Each row is a point on a landscape with many peaks, with its height.
From any point a climber steps to the highest of the 2 points nearest to it. It stops when none of these is higher. Distance is the straight distance between rows; heights are no part of it.
k_815 h=55.1: |  -3 |  -1 |  -6 |  -6 |  14 |  -6 |   5 |   1 | -17 |  18 |   8 |   0 | -36 |  16 |  11 |  -1 | -16 | -68 | -21 |  14 | -10 |
k_909 h=54.3: |   2 |   0 | -35 | -14 |  -5 |  -1 |   5 | -17 | -22 | -26 | -17 |   2 | -21 |   1 | -33 | -34 |   9 |   3 |  -2 | -24 |   4 |
k_385 h=64.5: | -28 | -29 |  12 | -15 |   9 |  11 |  21 |  17 |   9 | -16 | -12 | -38 |   8 |   7 | -29 |  36 |   2 |  12 |   1 |  15 |  -4 |
k_841 h=17.8: |  -3 |   3 | -11 |   2 | -41 |   0 |   7 |  10 |   3 | -22 |  -7 |  18 | -11 | -25 |   4 |   4 |  26 | -19 |   7 |  49 |  -1 |
k_447 h=14.4: | -11 |   5 |   5 |  -5 | -20 |   6 |   7 | -10 |  -4 | -43 | -21 |  -6 | -13 |   3 |  -6 |  21 |  13 | -11 |   2 |  53 |   4 |
k_706 h=7.6: | -24 |  26 |  35 |  12 | -12 | -17 |   9 | -19 | -13 |  -3 | -22 | -28 |  18 |  10 |  32 |  28 |  -1 |  -3 | -22 | -14 |  36 |
k_230 h=52.3: |  24 |  -8 | -15 | -24 |  27 | -13 |  23 | -13 |  24 |   3 |  44 |  -8 | -16 |   3 |  32 | -12 | -25 |   0 |  21 |  13 |  -8 |
k_377 h=35.5: |   5 |  22 |   3 |  17 |  -2 |  -6 |  14 |   7 |  33 |  -5 |  19 |  18 | -10 | -14 | -52 | -21 |  -9 | -23 | -10 |  34 | -29 |
k_217 h=58.2: |  -7 | -30 |  -5 | -29 |  16 |  13 |   9 |   6 |   3 |  -9 | -24 |   0 |   8 |  -4 |  -4 |  32 |  -5 |  37 | -13 |  18 |  -3 |
k_333 h=43.7: |  10 | -17 |  -8 |  20 |  33 |  -4 | -35 |   1 | -16 |   1 |  17 |  31 | -10 |  15 |  29 |  -1 | -17 |  -2 |  -7 |  11 | -26 |
k_954 h=42.9: | -20 | -26 | -33 | -17 |   9 | -18 | -30 |   1 | -49 | -22 |  -8 |   8 | -15 |  13 |   0 |  10 |   4 | -10 |   8 |   7 |   9 |
k_226 h=8.2: |   4 |   3 |  33 |   6 |  -4 |  21 | -19 |  38 |  12 |   3 |  -5 | -41 | -16 |   5 |   0 |  -5 |  31 | -20 | -15 |   0 |  -6 |
k_130 h=37.1: |  25 | -12 |  23 |  -6 |  -3 | -24 |  10 |  -4 |  23 |  24 |   7 |  -5 |  13 |  -4 |  11 |  11 |  21 |   9 |  17 |  24 |  33 |
k_92 h=41.9: |   4 |   2 |   4 |   2 |  15 | -21 |  14 | -19 |  28 |  22 | -10 | -11 |  15 |  11 |   8 |  13 |   7 |  30 |  -2 |  -3 |  14 |
k_577 h=36.9: | -32 | -16 | -11 |  -4 |   2 | -30 | -18 |  13 | -35 |  -4 |   6 | -18 |  -2 |  15 |  16 |  19 |  11 | -19 |  30 |   0 |   9 |
k_569 h=56.1: |  32 |   1 |  32 |  -8 |  -4 | -24 |  16 |   2 |  28 |  12 |   1 |  27 |  -4 | -14 | -11 | -27 |   6 | -16 | -13 |  29 |  13 |
k_286 h=37.4: | -40 |   0 | -22 |   6 | -16 | -17 |  11 |   9 |  37 |  -4 | -36 |  -5 |  -1 | -14 |  21 |   9 |  28 | -18 |   0 |   9 | -25 |
k_54 h=45.6: |   6 | -30 |  11 | -14 |  12 | -10 |  27 |   1 |   6 |  -2 | -13 |   0 |  -7 |  -3 | -27 | -29 |   3 | -24 |  -5 |  -4 |  11 |
k_103 h=20.1: |   3 |  28 |  26 |  48 |  -8 | -25 | -24 |   2 |   3 |  15 |  19 | -10 |  21 |  22 |   4 |   7 |  23 |   0 |  20 |  -8 |  11 |
k_845 h=14.0: | -19 |   0 |  -2 |  40 |  15 | -39 |  -3 |  -9 | -16 |   5 |  16 | -15 |   2 |   9 |  26 |   2 |  -4 |  -3 | -29 |   4 |   5 |
k_616 h=50.9: |  -1 | -13 |  33 | -18 |   0 | -37 |  18 |  10 |  14 |  18 |  -1 | -10 |  -7 |  -9 | -32 | -18 |  -4 | -15 | -26 |  29 |  12 |
k_434 h=22.5: |  20 |  19 |  14 |  -5 | -21 |  -8 |  11 |  -5 |   6 |  12 |  -5 |  -1 |  -1 |  -7 | -11 | -38 |  18 |  11 | -10 | -39 |  23 |
k_296 h=57.1: | -12 |   2 |  19 | -31 | -20 | -24 |  10 |  -2 | -19 |  39 |  23 | -14 |   6 | -19 | -26 |  -4 |  -8 |  23 |  -4 |  -9 |   3 |
k_261 h=18.8: | -24 | -23 | -17 |  43 |  19 | -19 |  11 |  16 |  -2 |  -6 |   9 |   1 |   6 |  -8 |  23 |  -4 |  20 |  -9 |  -6 |  -8 |   2 |
k_615 h=39.5: | -33 | -15 |   4 |  24 |   2 |   2 |  46 | -13 | -10 |  -8 | -27 |  -6 |  13 |   0 |  37 |  12 |   4 | -18 |   1 | -24 |  16 |
k_786 h=49.4: |  24 |   1 | -29 |  17 |  -1 |  23 | -41 |   9 | -15 |  -2 |  19 |  39 |  -2 |  24 |  20 |  -2 | -27 |  -1 |  14 |  22 | -25 |
k_804 h=43.8: |  10 | -13 |  -6 | -19 |  -8 |  36 | -62 |  11 |  -4 |  10 | -38 |   4 |   0 |  14 | -15 |  20 |  10 |  33 |   1 |  20 | -19 |
k_826 h=49.6: |   0 | -14 | -12 |   1 |   9 |   0 |  -6 |   7 | -12 |  -1 |  25 |   5 | -38 | -13 |  -3 | -20 |   2 | -57 |  -4 |  45 |  -8 |
k_404 h=39.6: | -46 |  -4 |  42 |  -9 | -10 | -39 |   9 | -36 | -16 | -20 | -13 | -36 |  15 |  -8 |  -6 | -19 | -34 |  24 |  -7 | -21 |   5 |
k_633 h=4.9: |  -1 |  -1 |  16 |  -3 |  -7 | -13 | -32 |   5 |  24 |  30 | -11 | -41 | -12 |  -6 | -13 |  -1 |  34 |  -5 | -15 |  18 |   1 |
k_959 h=47.7: | -10 |  11 | -17 | -27 |   4 |  39 | -31 |   4 | -15 | -25 | -10 | -16 |  10 |   2 |   0 |  23 |  -5 |  58 | -27 | -29 |   6 |
k_636 h=48.4: |   4 |   4 |  36 | -37 |  10 |   8 |  33 | -18 | -13 |  -9 |  18 | -14 |   1 |   6 |   2 |  20 | -50 |  11 |  23 |   4 |  -7 |
k_538 h=37.8: | -23 | -17 |  25 |  19 |  24 | -12 |  21 |   3 |  36 |   3 |   3 | -20 |  -1 | -17 |  15 | -13 |  10 | -39 |   4 |  12 | -16 |
k_45 h=50.2: | -18 |   1 |  12 |   8 |  -6 |   1 |   6 |  15 |  18 |  12 |  -6 | -10 |   2 |   2 | -17 |  16 |   8 | -17 |  26 |   1 | -27 |
k_906 h=61.0: |  15 |  -7 | -44 |  19 |  10 |  -4 | -18 | -14 |   8 |  21 |  10 |  15 |  -6 |  -3 |  18 |  -1 |  -1 |  35 | -18 |  18 |  -9 |
k_766 h=52.2: |   7 | -34 | -40 |  -8 |   7 |  26 |   3 |  29 |  12 |  15 | -12 |  17 |  11 | -12 | -10 |  20 |  18 |  26 |  -6 |  23 |  -4 |
k_276 h=64.4: |  -8 | -32 |  16 |   5 |  26 |  23 |   7 |  -2 | -11 | -42 |  -7 | -33 |   6 |   6 | -26 |   2 |   8 |  16 | -17 |  -3 |  25 |
k_464 h=40.7: |  16 | -15 |   4 | -13 |  19 | -15 |   4 |   5 |   2 | -24 | -32 |   6 |   2 |  18 |  -7 | -31 |  11 | -12 | -16 | -26 |  30 |
k_75 h=44.5: |  -9 |  10 |  13 |   2 | -14 |  12 |  21 |  -2 | -10 |   1 | -16 |   7 |   4 |  -5 |  40 |  33 |  13 | -21 |  11 |  -4 |   8 |
k_466 h=56.5: | -14 |  20 |  41 |   9 |  -3 |   5 |   2 |   1 |   4 |  11 | -12 | -20 |  17 |   7 |   5 |  27 |   2 |   9 |   2 | -12 | -13 |
k_711 h=24.8: |   7 |  28 |  18 |  44 | -16 | -10 | -16 | -11 | -29 | -15 |   2 |  -1 |  14 |  21 | -10 |  -1 |  15 |   6 |   4 | -23 |  23 |
k_911 h=21.8: |  -3 |   0 | -18 |   3 | -30 |  10 |  10 |  33 |  10 | -16 | -23 |  51 |  10 | -24 | -21 |   0 |  26 | -26 |  13 |  18 |  -5 |
k_762 h=8.9: |   7 |  13 |   3 |   2 |  -4 | -14 |   9 |  -7 |  22 |  11 |   6 |  -7 | -11 |   9 |  12 |  22 |   3 | -28 |  -5 |  54 |  13 |
k_742 h=33.8: |  -1 | -15 | -14 |  -7 |  19 | -14 |  17 |  -6 |  30 |  16 |  15 |  23 |   3 | -29 | -58 | -15 | -14 | -18 |   1 |  36 | -20 |
k_735 h=61.2: |  28 |  26 |  29 |  15 |  -1 |   5 |  16 |  -3 |  33 |  19 |   7 |  33 |  -3 | -13 |  18 | -15 |  -7 | -21 | -12 |  21 | -13 |
k_303 h=42.3: |  37 |  -1 |  -6 |   5 |   6 |  13 |   1 | -29 | -19 | -20 |  40 |  24 |   0 |  -8 |   5 | -18 | -22 |  40 |  26 |  10 |   2 |
k_513 h=37.5: |  -3 | -20 | -14 | -17 |  20 | -16 |  38 |  -7 |  11 |  26 |  21 |   6 |   0 | -28 | -37 | -21 | -24 |  -2 |  -7 |  -6 | -15 |
k_87 h=19.3: |  10 |  -7 |  14 |  10 |  10 |   4 | -10 |   6 | -17 |  17 | -36 |  11 |  14 |  -6 | -16 |  -7 |  28 |  -1 | -25 | -40 |  15 |
k_69 h=23.6: | -25 | -17 | -18 |  50 |  30 |  -5 |  10 |  26 |  26 | -21 |  15 |  21 |  11 | -19 |  19 |   4 |   9 | -45 |   3 |   4 |  -4 |
k_656 h=54.0: |   4 | -17 | -13 |  11 |  22 |   8 |   8 | -32 |   5 |  -6 | -12 |  10 |  -6 | -17 |  21 |  -5 |  12 |  22 | -24 |   3 |  -5 |
k_969 h=38.2: |   4 |  19 |  -7 | -21 |   7 |  -3 | -18 | -18 | -11 | -27 |  25 | -26 |  -5 |  25 |  -9 |   0 | -18 |   7 |  37 |  -9 |  13 |
k_331 h=47.2: |  42 |  10 |  -5 |  -2 |  15 |  16 |  16 | -33 |  -1 |   8 |  36 |   5 |  -7 |  11 |  32 |   0 | -22 |  19 |  18 |   0 |  -1 |
k_947 h=58.3: |  10 |   4 |  29 | -41 |  -1 |   6 |  15 |  -8 | -12 |   7 | -15 | -11 |  -4 |   8 |  -3 |   5 | -16 | -11 | -21 |  -9 |  18 |
k_799 h=37.6: |  40 |  -8 | -18 |   2 |   4 |  26 | -37 | -27 | -35 | -19 |  18 |  16 |  -3 |  -2 |   7 |  -2 | -12 |  47 |   3 |   7 |  19 |
k_720 h=27.4: |   6 |   4 |  -4 |  -7 |  -2 |   8 |  15 | -16 | -19 |  11 | -11 |   3 |  -9 |  -5 |   5 | -28 |  15 | -18 |  15 | -58 |  11 |
k_966 h=24.5: |  28 |  21 | -12 |   7 | -33 |  14 |  -9 |  14 |  12 |   3 |   2 |   5 |   1 | -12 | -13 | -24 |  28 |  21 | -14 |  -1 |  13 |
k_246 h=26.9: |  -7 |   1 |  12 | -40 | -11 |  -3 |  45 |  -9 |  28 | -15 |  -7 | -41 |   1 |   9 |  22 | -15 | -26 |   9 | -11 | -31 |  29 |
k_400 h=43.1: | -37 | -17 |  12 |   7 |  -9 | -11 |  15 |   6 |  21 | -12 | -21 | -33 |  -3 |  -7 |  15 | -16 |  14 |  -7 |   0 |   4 | -11 |
k_283 h=63.8: | -10 |  15 |  20 | -32 |  -9 |  -3 | -15 |  15 | -27 |  -4 |  -2 | -10 |  -3 |  19 |  12 |  25 | -16 |  -1 |  -6 |   0 |   8 |
k_83 h=43.0: |  13 |   4 |  19 | -25 |   6 | -15 |  -4 | -17 | -31 |  -7 |  48 | -11 |  -5 |  10 |   4 |   9 | -36 |  22 |  33 |   8 |  13 |
k_8 h=68.6: |  10 |   2 | -33 |   7 |   8 |  12 | -13 | -33 |  -2 |  18 |  23 |  26 | -13 | -17 |  26 |  -3 | -16 |  16 |  16 |  11 | -36 |
k_298 h=64.2: |   8 |   7 |   3 | -19 | -17 | -11 | -10 |   3 | -26 |  42 |  31 |   8 |   2 | -12 |   3 |  17 | -15 |  21 | -15 |  14 |   1 |
k_610 h=8.1: |  23 |  23 |  -9 |   3 | -10 |   1 | -23 |  26 |  43 |   5 |  42 |  12 |  -7 |  -9 | -25 | -43 |  -2 |  -7 |  36 | -10 | -31 |
k_617 h=70.5: |  -1 |  28 |  -3 | -30 | -13 |  13 | -23 |  30 | -18 | -19 |  26 | -28 | -12 |  31 |  -9 |  25 | -22 |  15 | -17 |   8 |  18 |
k_369 h=46.9: |  14 | -25 | -16 |  13 |  -7 |  48 | -31 |  17 |  11 |  11 | -15 |  -3 |   6 |   1 | -33 |  19 |  25 |  20 |  -7 |  36 |  -8 |
k_426 h=45.0: | -26 |  -1 |  34 | -24 | -14 | -22 |  17 | -27 |  -8 |  21 | -24 | -33 |  13 |  -3 |   0 |  -7 | -14 |   3 |  13 | -39 |   6 |
k_281 h=47.8: |  -7 | -17 |  -3 |  18 |  13 | -35 |  23 | -24 |   9 |  17 | -18 |  16 |   9 |  -9 |  36 |   1 |   9 |  14 | -25 |   3 |  10 |
k_253 h=6.2: |  27 |  -7 |  11 |   6 |  -2 |  10 | -28 |   9 |  24 |  20 |  -4 |  -7 | -12 |  -2 |  -8 |   8 |  23 | -20 |   1 |  48 |   3 |
k_644 h=61.5: |  12 |   5 | -13 |   4 |  -8 |  24 | -20 | -25 | -18 | -22 | -13 |   6 |  -9 |  -6 | -31 | -14 |  11 |  26 |  18 |  -8 | -12 |
k_663 h=11.9: |  13 |  42 | -19 |   8 | -47 |   5 | -23 |  22 |  17 |  11 |  25 |  11 |   0 |  -4 | -24 | -13 |  12 |  -9 |  29 |   3 | -12 |
k_108 h=71.7: | -25 | -28 |  33 |  -1 |   4 |   4 |  28 |  15 |  -4 | -42 | -12 | -22 |  18 |   5 | -38 |   4 | -14 |  35 | -18 |  13 |   3 |
k_386 h=49.5: |   5 |  47 |  -7 |   2 | -31 |  29 |   9 |  -1 |  -6 |  15 |   7 |  -2 |  -3 |  13 |  23 |  30 |   4 | -31 |  23 |  -1 |   1 |
k_796 h=28.5: |   6 |   6 | -30 |  23 | -13 |  20 |  14 |  25 |  35 |  -3 |   0 |  -7 |  13 | -11 | -26 |  -3 |  30 |  13 | -15 |   1 |   9 |
k_934 h=48.6: |   8 |   5 |  -1 | -34 | -15 |  28 | -30 | -12 |  11 |  22 | -50 |  -4 | -13 |  -6 | -14 |   5 |  18 |  17 |  -2 |  -7 | -26 |
k_363 h=33.1: |  -6 | -12 |  21 |  23 |  21 |  10 |  21 |   5 |  48 | -24 |   0 |  12 |  -5 | -28 |  13 | -18 |  -1 | -35 |  24 |  11 | -34 |
k_865 h=42.5: |  20 |   8 |  -5 | -20 |  -3 |  28 | -42 |  10 |  -5 | -28 |   1 |  -7 |  -2 |  13 |  18 |  -2 | -10 |  53 |   0 | -17 |  -2 |
k_698 h=38.1: |   1 | -36 | -14 |   3 |  41 |  -2 |   2 |   4 | -24 |   2 | -12 |  35 |   2 |  16 |  14 |  17 | -10 |  -5 |  -8 |  -6 | -10 |
k_315 h=58.5: |   9 | -22 |  12 | -23 |  27 |  26 |   3 | -19 |   3 | -20 | -26 | -30 |  -1 |  -5 |   4 |   0 |   7 |  30 | -36 | -16 |  28 |
k_330 h=15.8: |  20 |  33 |  23 |  29 | -31 |  -5 | -30 |  -1 |  12 |  18 |   9 |   6 |  19 |   1 | -30 |   0 |  16 |   5 |  41 |   3 |   1 |
k_408 h=64.3: |   1 |  20 | -14 |   0 |  -9 |  25 | -25 |   3 | -24 | -17 |  16 | -23 | -20 |  29 |  -8 |  26 |  -8 |  -6 | -31 |  35 |  11 |
k_740 h=11.6: | -17 |  -2 |  34 | -18 | -14 | -13 |  10 |  -4 |  -3 |  -9 |  -6 | -27 |  -3 |   6 |  -6 |  27 |   0 | -19 |   8 |  45 |  11 |
k_132 h=54.2: |   3 |  -2 |  -8 |   9 |  -8 |  17 | -32 | -13 |  21 |   0 | -37 |  16 |   1 | -12 | -27 | -12 |  25 |  23 |   8 |   5 | -38 |
k_335 h=49.3: |  -8 | -14 | -22 |  -8 |   1 |  -9 |  -9 |  21 | -33 | -43 |  14 |  21 |  -6 |  20 |  -3 |   4 | -18 |  -7 |  17 |  12 | -16 |
k_630 h=26.4: | -23 |  -7 | -26 |   9 | -17 | -18 |  -5 |  28 | -12 |  -1 | -19 |  46 |   9 | -25 |  16 |   2 |  19 | -23 |   9 |   5 |  -7 |
k_955 h=11.5: |   4 |  18 |  36 |  25 |   0 |  23 | -15 |  32 |  21 |  20 | -14 |   0 |   3 |  -5 |   0 |  -5 |  30 | -13 | -10 | -24 | -16 |
k_887 h=53.2: | -19 |  -6 |   6 | -26 |  23 |  24 |   1 |  -9 | -19 | -30 | -17 | -17 |  20 |  -3 |  -7 |  10 | -19 |  46 | -40 | -43 |  35 |
k_517 h=33.5: |   1 |  20 |   3 | -16 |  -8 |  17 |   2 | -21 | -30 | -32 |   1 | -20 |  -5 |  22 | -17 | -11 |  -8 |  -8 |  19 | -43 |  35 |
k_275 h=31.9: | -35 |   5 | -18 |  -1 | -31 | -20 |  13 |  15 |  -5 | -19 | -42 |  22 |  -2 | -12 |  30 |  -1 |  17 |  -5 |   2 | -12 | -18 |
k_797 h=44.0: |  11 |   4 |   7 |   7 |   6 | -20 | -20 |  -3 |   0 | -13 | -24 |  14 |  -1 |  17 |  11 |  -2 |  11 |   3 | -11 |   6 |  10 |
k_357 h=33.0: |  19 |   6 | -24 |  10 | -21 |  28 | -16 |   1 | -32 |  -3 |  14 |  27 |  12 | -11 |  17 |   9 |   3 |  48 |   1 |  -4 |   6 |
k_808 h=39.4: |   1 |  14 |   0 |  27 |  -4 |  12 |   6 |  13 |  -5 |  15 |  39 |  26 |  -7 | -21 | -52 | -16 | -14 | -49 | -17 |  22 |  -9 |
k_679 h=37.7: |  13 |   6 | -29 | -12 | -10 |   1 |  -9 |  23 |  12 |  -4 |  -4 |   3 | -20 |   9 |  -1 |  -9 |   9 | -25 |   3 |   8 |  -8 |
k_494 h=32.5: |  23 | -18 |  -8 |   5 |  -5 | -12 |   0 | -19 |   4 |  17 |   3 |  17 |  14 | -20 |  29 |   3 |  35 |   6 |  38 |  10 |  23 |
k_525 h=23.8: |  -5 |   5 |  -3 |  21 |  -7 |  12 |  -2 | -14 | -12 |  -2 | -44 |  -1 |  18 |  -5 | -17 |   7 |  40 |  15 |  14 | -48 |   9 |
k_67 h=54.7: |   4 |  39 | -32 |  13 | -11 |  21 |   0 |  -3 |  -1 |  30 |  26 |  18 | -12 |   7 |  13 |  11 |  -4 | -65 |   3 |  -4 |  -1 |
k_142 h=27.5: |   7 |   4 | -10 |  17 | -13 | -14 |  -7 | -19 | -13 |  -1 |  -7 |  26 |  28 |  -8 |  27 |  19 |  17 |  39 |  46 |  -5 |  13 |
k_19 h=64.8: |  -8 |   1 | -32 | -12 |  11 | -12 |  30 |   8 |  -5 |  48 |  53 |  -4 |  -2 |  -2 |   1 |  15 | -29 | -10 |  -2 |   0 |  -7 |
k_312 h=33.4: |  -5 | -18 | -28 |   5 |  20 |   1 |  20 | -13 | -21 |  21 | -35 |  29 |  15 |   3 |   3 |  28 |  -4 |  16 | -14 | -27 |   3 |
k_2 h=28.6: | -12 | -15 |  -7 |  22 |   0 |   6 |  22 | -10 |   2 |   4 | -33 |   7 |  29 |  -6 | -11 |  31 |  27 |  34 |  -7 | -13 |   5 |
k_864 h=50.4: | -34 | -19 |  36 | -18 | -17 | -27 |  14 |  -4 | -18 |  31 |  13 | -55 |   6 | -15 | -12 | -13 | -22 |   9 |   7 | -22 |   6 |
k_498 h=29.4: |   6 |  22 |  21 |   9 |   1 |   8 | -21 |   5 | -33 | -43 |  -5 |  -7 |  13 |  27 |  -9 |  -6 |  -4 |   4 |  -9 | -40 |  44 |
k_820 h=42.4: |  -7 |  14 | -19 | -13 |  10 | -20 |  19 | -11 |  15 |  22 |   2 | -10 | -10 |   3 | -11 | -12 | -19 | -15 |  -7 | -14 | -20 |
k_80 h=10.5: | -18 |  23 |   4 |  30 |   1 | -24 |   8 | -21 |   2 |  -4 |   4 | -15 |  10 |  15 |  57 |  22 |  -2 |  10 | -25 |   3 |  17 |
k_918 h=53.5: |   7 |  13 |  47 | -54 |   1 |  11 |  15 |   6 |  -1 |  -8 |   2 |  -4 |   8 |   5 |  -6 |  11 | -42 |  27 | -18 |  -6 |   4 |
k_527 h=72.4: |   0 |   6 | -32 |   1 | -10 |  -6 |  -2 |  11 |   2 |  47 |  40 |  13 |   4 | -16 | -21 |  16 |  -6 |   8 |   9 |   7 |  -9 |
k_162 h=32.4: |  18 |  -2 | -10 | -12 |   3 |  10 | -15 |   9 |   1 |  10 | -17 |  15 | -14 |   1 |   0 | -25 |  22 | -34 |  31 | -32 |  -2 |
k_532 h=28.2: |  -3 |   1 |   1 |  41 |  13 |   0 |  -8 |  22 |  54 | -14 |  21 |  25 |  15 | -28 |  12 |   1 |  20 | -27 |  24 |   9 | -12 |
k_675 h=60.5: |  -7 |  19 |   6 |  12 |  15 |   2 |  -2 |  -2 |   3 |  34 |  22 | -16 | -16 |   8 |   8 |  14 |  -7 | -61 |   6 |   2 | -17 |
k_715 h=55.4: |  17 | -28 | -35 |  -4 |  18 |  10 | -20 |  -1 | -13 | -21 |  11 |  25 |  -1 |  14 |  -3 |   4 | -11 |  11 |  28 |  24 |  -9 |
k_249 h=47.9: |  -6 |  -9 | -30 | -19 |  15 | -23 |   4 | -19 |  -3 | -10 | -13 | -13 | -22 |   9 |   2 | -34 | -11 |  -8 | -23 | -22 |  -6 |
k_409 h=15.1: |  31 |   5 |  31 |  23 |  11 |   9 | -20 |  24 |   5 |  11 | -22 |  27 |  12 |   4 | -12 | -24 |  15 |   8 |  -2 | -31 | -11 |
k_431 h=58.8: |  24 |  12 | -32 |  13 |  -5 |  47 | -34 |  10 |  -8 |  13 |   6 |  -2 |  -3 |  36 | -20 |  22 |  -4 |   7 | -38 |  21 |   5 |
k_382 h=4.2: |  12 |   0 |  22 |  10 |  15 |  -2 | -19 |  20 |   9 |  -4 |  23 |  -3 | -11 |   5 | -26 | -37 | -10 |  -4 |  32 | -22 | -31 |
k_260 h=23.3: |  -2 |   5 |  24 | -40 | -23 | -22 |  46 |   2 |  22 |  -6 |   3 | -13 |   2 |   0 |  -1 | -27 | -21 |   6 |  15 |  -7 |   8 |
k_760 h=30.5: | -28 | -24 | -11 |  -8 |   3 | -11 |  48 |   9 |  15 | -18 | -22 | -35 |  16 |  20 |  28 |  -6 | -25 |  10 | -10 | -35 |  29 |
k_942 h=35.0: | -43 | -39 |   4 |  24 |  16 | -24 |  38 |  -3 |   4 |  -8 | -26 | -19 |  19 |   8 |  44 |   5 | -25 |  -2 | -15 | -10 |   7 |
k_181 h=34.9: | -48 |   7 |  34 | -13 |   1 | -13 | -25 | -46 | -25 | -34 | -32 | -27 |  -2 |  -1 |  -5 | -32 | -23 |  10 | -11 | -48 |  -3 |
k_167 h=58.1: |   3 |   1 | -22 |   2 |  28 | -24 |  38 | -17 |   9 |  18 |  48 |  11 |  -6 |  -5 |  19 | -19 | -38 | -26 |  -1 |  -3 |  -9 |
k_444 h=36.4: |   7 |  15 | -12 |  -1 | -12 |  10 | -26 |  10 | -26 | -17 |  29 |   2 |   4 |   8 |  17 |   4 |  -2 |  42 |  35 | -22 |  -4 |
k_41 h=33.2: |   1 |  -1 | -36 |   2 |  -6 |   2 |  -8 |  41 |  28 |  -7 |   4 | -14 |  -6 |  15 | -18 |   9 |   9 |   4 | -13 |  29 |  -7 |
k_106 h=67.1: |  12 |  23 |  17 |  -4 |   4 |  16 |   9 |  -4 |   9 |  36 |  20 |  10 | -21 | -16 |  39 |   1 |  -5 | -35 | -10 |  -3 | -21 |
k_592 h=50.1: |   2 |  18 |  27 |   5 |   2 | -18 | -10 |  -5 |  -7 |   3 |  -4 |  12 |  12 |  10 | -11 |   7 | -15 |  28 | -19 |  -7 | -12 |
k_24 h=44.2: |  -1 |   3 |   3 |  10 |  -7 |   1 |  20 |  31 |  -6 |   6 |  40 |  18 | -21 | -14 |  -8 | -24 |  -7 | -78 | -16 |  15 |  -2 |
k_206 h=61.6: |  17 | -25 | -18 | -10 |  18 |  23 | -20 | -28 | -12 |  -5 |  -5 |  44 |  -6 | -12 |   7 |   2 | -20 |  25 |  16 |  17 | -40 |

Where does a climber stop that starts at each point below?
k_253 | k_400
k_610 | k_617
k_142 | k_527
k_80 | k_400

Call two points neighbours if one is among the 2 nearest of the other. Go from one point of each pair to the other, from neighbour to neighbour, staying as high as possible. Name the lowest point that can't be avoided.
k_466 and k_106 | k_464
k_466 and k_527 | k_357
k_466 and k_108 | k_742
k_617 and k_108 | k_369
k_644 and k_108 | k_804
